Points on a hilly landscape, in no order, each with its height.
From any point a climber steps to the highest of the 2 points nearest to it. It stops when none of these is higher. Distance is the straight distance between rows; heights are no part of it.
<364> h=308: [137  73 103  76 142 102  86 100  93  55  97  92 118 106  87  84 117 116
 118 127]
<543> h=355: [139  94 107  92 106 131  78 110 109 101 101  91  91 124  82 101  81  90
 143 143]
<775> h=137: [119  83 143  78 108 104  85 102  93  63 140 105 106  92  61 115 110 113
 133 124]
<503> h=111: [120  71 130  79 125 114  84  93  77  64 111 131  98  78  47 117 104 125
 118 135]
<45> h=92: [ 65 102  90 111  53  84 125  83 121 142 104  90 149  99  88  88 118  80
 108  60]
<1027> h=545: [104  92 112 118  99  94  87  99 117 140  77  79 102 105  82  93 100  62
  69  81]
<896> h=438: [117  96  67  86  99 129 104  87 116 128  57  94  86 117  75 109  71  86
 100 120]
<319> h=524: [ 93 124 121  95  92 103 105 107 102  62 146  93 103  72 118  74 155 101
  86  79]
<866> h=66: [ 90 118 100  98  78 100 120 118  79 131  91 106  70  93  67 126  86  95
  81  61]
<264> h=35: [122 102  91  99  89 145  96 128  61 117  64 132  74  85  47 108  64 118
 105  83]
<764> h=380: [ 97 107 113  98  67  94  86 109 139  90 129  58  75 102 119  79 110  90
 125  68]
<113> h=429: [ 97  93  79 115 100 119 126 131  97 145  38  74 138  93 104  92  42  81
  80  59]
<268> h=626: [109  64 113  96 147  79  88 105  86  73  75 142  74  91  95 108  99 121
  86 137]
<928> h=289: [ 87 120 141  81  80  86  93 101 138  61 156  50  79  90 144  90 131  98
 102 122]
<94> h=487: [105  89  76 109  85 131  94 112 105 120  76 123 118 107  96  82  58 101
 120  75]
<459> h=502: [107  89 117 104 105  99  91 101 105 104  90  88  77  90  74  85 111  82
  62  77]
<425> h=108: [ 99  91 105  90 100  86 105  93  92 102 108  76 123 127  81 101  92  78
 112 123]
<943> h=452: [118  83  76 112 110 133 114 121 105 133  41  96 133  95  80  90  36  89
 103  82]
<679> h=447: [ 68 135 124  91  53 100 113 108 120  72 157  81  90  70 127  59 159  95
  99  71]
<403> h=158: [ 96 110  88  78  86 123 108  81  97  76 124 128 107  75  91 110 134 127
 113  78]
<523> h=218: [ 98 100  92 107 116  61 101 106 106 103  94  73  79 131 134 112  88  85
  89 113]
<614> h=99: [108  93  55 106 107 107 102  69 154  91  78  60 102 103 132  93 106  98
 107  84]
<161> h=366: [104  89  85  63 113  93 103  85 104  84  82  89  57 105  99  99 111 100
  80 127]
<985> h=352: [118  84 111 131 124 104  69 132  93 109  76 123  70 119 107  88  56  97
  99 107]
<900> h=71: [101  94  91  77 100 121 109  91  67 100  76 135  69  74  46 115  91 126
  84  89]
<64> h=637: [112 127  94  89  60 126  93 120  68 138 108 120 116 114  82 112  93 102
 132  99]
<871> h=528: [104 104  83  99  72 118  87 114 115 114 100  95 102 112 112  83  76  99
 138  71]
<555> h=97: [ 84 118  78 111  95  77 101  89 112  78 125  44 110 114 174  50 130 103
 104  95]
<97> h=347: [ 77 142 149  72  43 112  97 116 109  90 168 102 103  71 140  84 151 117
 122  91]
<148> h=130: [ 80 116  67 129 110  62 125  93 103  85 101  32 107 113 159  59 120  91
  83  87]
<489> h=390: [121  98  92 132 116 105  72 134 104 120  72  91  93 118 131  77  65  94
  86  75]
<797> h=427: [102  86 117  71 105  83  95 105 101  66 109  74  65 108  97  83 111  96
  89 115]
<192> h=201: [ 91 106  97  82  70 115  96  82 107  90 137 122 140  95 103  97 123 114
 132  82]
<667> h=446: [ 92 125 154  79 100  96 104 100 103  62 155  89 100  65 107  98 169 104
  80 113]
<649> h=64: [ 56  99 119 101  52  82 104  80 109 120 132 108 135  88  93  74 131  78
  98  76]
<339> h=472: [ 92 128  80 121  77 103 108 111  93 145  93 115 132  99 123 101 107 102
  92  61]
<750> h=379: [131  93 109 112 110 137  79 106 102  97 112 135  90 105  55 118  58 100
 159 142]
<874> h=67: [ 98 101  60 108 109  97  93  75 130  74 103  67 112 113 159  67 113 111
 112  94]
<408> h=443: [ 94 103 112 113  84  91  89 102 127  94 109  52  78  94 102  66 122  73
  78  62]
<691> h=168: [ 92  99  73 109 116  61 112 103 104  74  92  32  78 126 150  83  94 101
  97 100]
<1015> h=236: [104  77  56 110 106 110  97  96 118 103  56  69  92 121 135  69  48  99
 114 102]
<476> h=483: [109 100  99  92  94 120  80  91  95 125  83 130  71 108  74 104  74  88
  95 124]
<988> h=647: [136  61  86 118 152 120  96 117  95  96  30 133  98  83  66 104  62 115
  98 105]
<669> h=231: [ 90  81  76 105 138  76 139 103  86  88  58  97 110  94 107 107  92 103
  59  87]
<662> h=157: [106 103  59 121 123 102 124 109 126 115  49  65 103 100 130 118  70 107
  85  71]
<10> h=369: [ 96 117 140  79 116  86 114  89  87  70 135 106  92  73  77 130 153 109
  74 120]
<987> h=59: [ 86 131 121 106  75  83 116 104  73 131 141 107 124 102  78 141 126  96
 107  95]
<575> h=581: [114 118 100  89  59 126  85 121  93 122 118 100 117 122 106  84  89 104
 155 103]
<191> h=133: [116  98 118  85  90 108  97  87  96 112 115  81 128 107  55 110 120  83
 117 116]
<510> h=267: [ 75 135 121  76  43 115  99  96  94 103 154 129 125  78 120  86 143 118
 125  92]
<381> h=226: [ 97  96  92 114 111 106  90  59 110 107 105 146 121  95  98 135 110 109
  96 115]
<356> h=171: [ 97 111  93 101  91  83 106 113 107 103 111  77  75 120 116 130  87  94
 118  94]
<777> h=172: [ 70  91  81  93 110  65 114  84  85  84 108  88 119 123 138  74 112  88
  77 117]
<158> h=531: [112 118  83 109 119  98 110 114  95  93 100  95 108  96 116 103 126 108
  83  69]
<88> h=174: [ 97 101 158  84 101  83  91  97 100  80 154  87 122  99  86 127 117  97
 118 123]
<1006> h=332: [151  80 109  86 130 122  75 117  89  72  94 103  98 116  73  91  91 111
 130 143]
<53> h=360: [ 99 110 125  73  96  89  83 100 119  71 128  52  52  99 127  83 125  89
  88 117]
<195> h=713: [ 98 126 122  81  65 120  90 117  41 122 136 141 117 106  79 109  89 115
 134 123]
<586> h=112: [ 64 114  69 116  76  75 141  91 113 103 114  76 147 100 120  92 118  90
 109  58]
<435> h=264: [ 85  68  90  94 132  58 136  86  92  69  77 104  84  89  82 119 105  98
  66 102]
<12> h=114: [ 97 117  71  76  99 114 128  87  82  91  91 131  84  76  88 124 120 126
  83  83]
<327> h=405: [121  87  93 118 119 125 101 112  76 117  80 137 106 108  46 116  44  99
 133 125]
<602> h=431: [122  82  87 123 125 125 123 118  81 126  48 112 136 100  52 116  32  92
 110 103]
<550> h=484: [ 77 104 138 109 100  73  87  96  85 105 137 127 102 110 113 116 115  94
  81 125]
<956> h=558: [ 87  83 122 110 127  65  84  99  95  79 113 130  74 105 115 115  92 102
  81 121]
<474> h=462: [ 92 101 120 123  88  91  63  92 122 125 126 100 126 126 129  84 102  84
 116 124]
<407> h=100: [100 130 121  80  69  94 110  98  93 127 134  78 144 109  83 101 143  84
 117 101]
<947> h=416: [ 73 115 150 114  71  73  76  99 105 123 152 117 119 110 126 112 106  90
 114 127]
<513> h=538: [101  93 119  88  99 110  83 103  67 103 103 138  85 116  79 100  76 102
 114 148]
<963> h=428: [ 90 104 111 119  88 111  74  85  99 130  97 153  71  93  96 104  88  98
  75 103]
<96> h=396: [ 91 120  83 116  95 100 135 138  88 136  59  74 117  85 113  99  81  93
  66  35]
<912> h=118: [ 78 108 110  92  63  83 115 118 100 107 118  95  66 104  89 114  89  87
 106  69]
<116> h=618: [130  73  79 109 139 113 104 114 111  82  48 112  93  80  88 108  78 123
  91  70]
<100> h=33: [113 119 104 110  87 125 106 131  71 149  70 114  82  93  56 125  68 105
  89  72]
<540> h=131: [ 91 103  50 117 109 101 131  86 144 100  63  68  97  86 143  99  97 105
  82  55]
<149> h=426: [107 110  88 128 102  94  99 129  92 132  79  83 126 126 124  86  85  88
  87  79]
<90> h=198: [106  81  41 105 124  95 115  94 116  89  39  30  90 108 144  66  65 109
  90  85]
<76> h=617: [ 88 105 141  75  86 111  80  96  53  94 139 147  92  87  79 118  96 120
 114 146]
<646> h=227: [ 87 113 140  86  87  68 111 101 122  76 156  58 103 100 115 114 132  91
 108 110]
<380> h=160: [116 104 109  84  96 130  92  71  87 114  97 119 110  91  41 124 122  97
 102 126]
<140> h=414: [ 76 115 104 127  76 104  90  99  83 151  99 147 102  95  99 117  87 101
  83  78]
<821> h=261: [ 99  83  71 111 119 107 105  64 131 106  74 129  98  89  96 135  98 109
  83  99]
<796> h=677: [122  62 103 123 144 103  87 109  87  97  55 157  80  89  72 116  72 120
  98 126]
<794> h=275: [121  95 109  81 130 105  87  89 101  58 116 106 111  91 111  91 141 114
  92 124]
<224> h=315: [107  68  91 124 124  85  83 116 106  91  74  98  64 133 116  88  36  85
 107 136]
<842> h=577: [120  88  78 117 136  99 103 110 116  63  73  94  88  81 118  86 116 114
  73  65]
<237> h=192: [104 113 123 101 103 115  82  66 110 123 115 127 111  88  82 133 132  98
  84 120]
<156> h=303: [ 96  83  64  81 115 109 107  68 121  92  61 127  67  91 106 111 110 109
  75 114]
<746> h=309: [ 80 102 107  95 119  70 133  87  73  83 109 115  87  77  74 128 129 104
  63 103]
<531> h=139: [ 56 113  88  93  78  72 131  77  98  85 132  81 134 109 136  78 131  85
  99 101]
<743> h=204: [ 90  76  64 101 135  76 116  87  98  73  74  98 114 113 132  89  99 104
  78 107]
<281> h=277: [102  85  77 111 105  94  83  96 114  93  90  85  74 139 132  85  52  96
 132 130]
<443> h=77: [ 90  84 120  76 116  99  99  77  72  62 112 148  75  58  59 127 119 143
  95 115]
<780> h=503: [121 104 113 124  96 113  63  97 124 135  99  90 121 120  96  90  99  74
 102 113]

Call two points neighbours if one is among the 2 nearest of the other. Go from one point of each pair to the other, from neighbour to neighbour, staying as high as possible. Name the lowest point that can't be avoided.
<523> and <319> -> <900>
<797> and <523> -> <425>
<1027> and <796> -> <947>
<943> and <339> -> <140>

For each start below, name every point that the climber comes to, in order.
<407> -> <191> > <380> > <237> > <381> > <821> > <156> > <161> > <797>
<45> -> <586> > <531> > <777> > <743> > <669> > <435> > <746> > <10> > <667> > <319>
<775> -> <88> > <646> > <928> > <53> > <797>
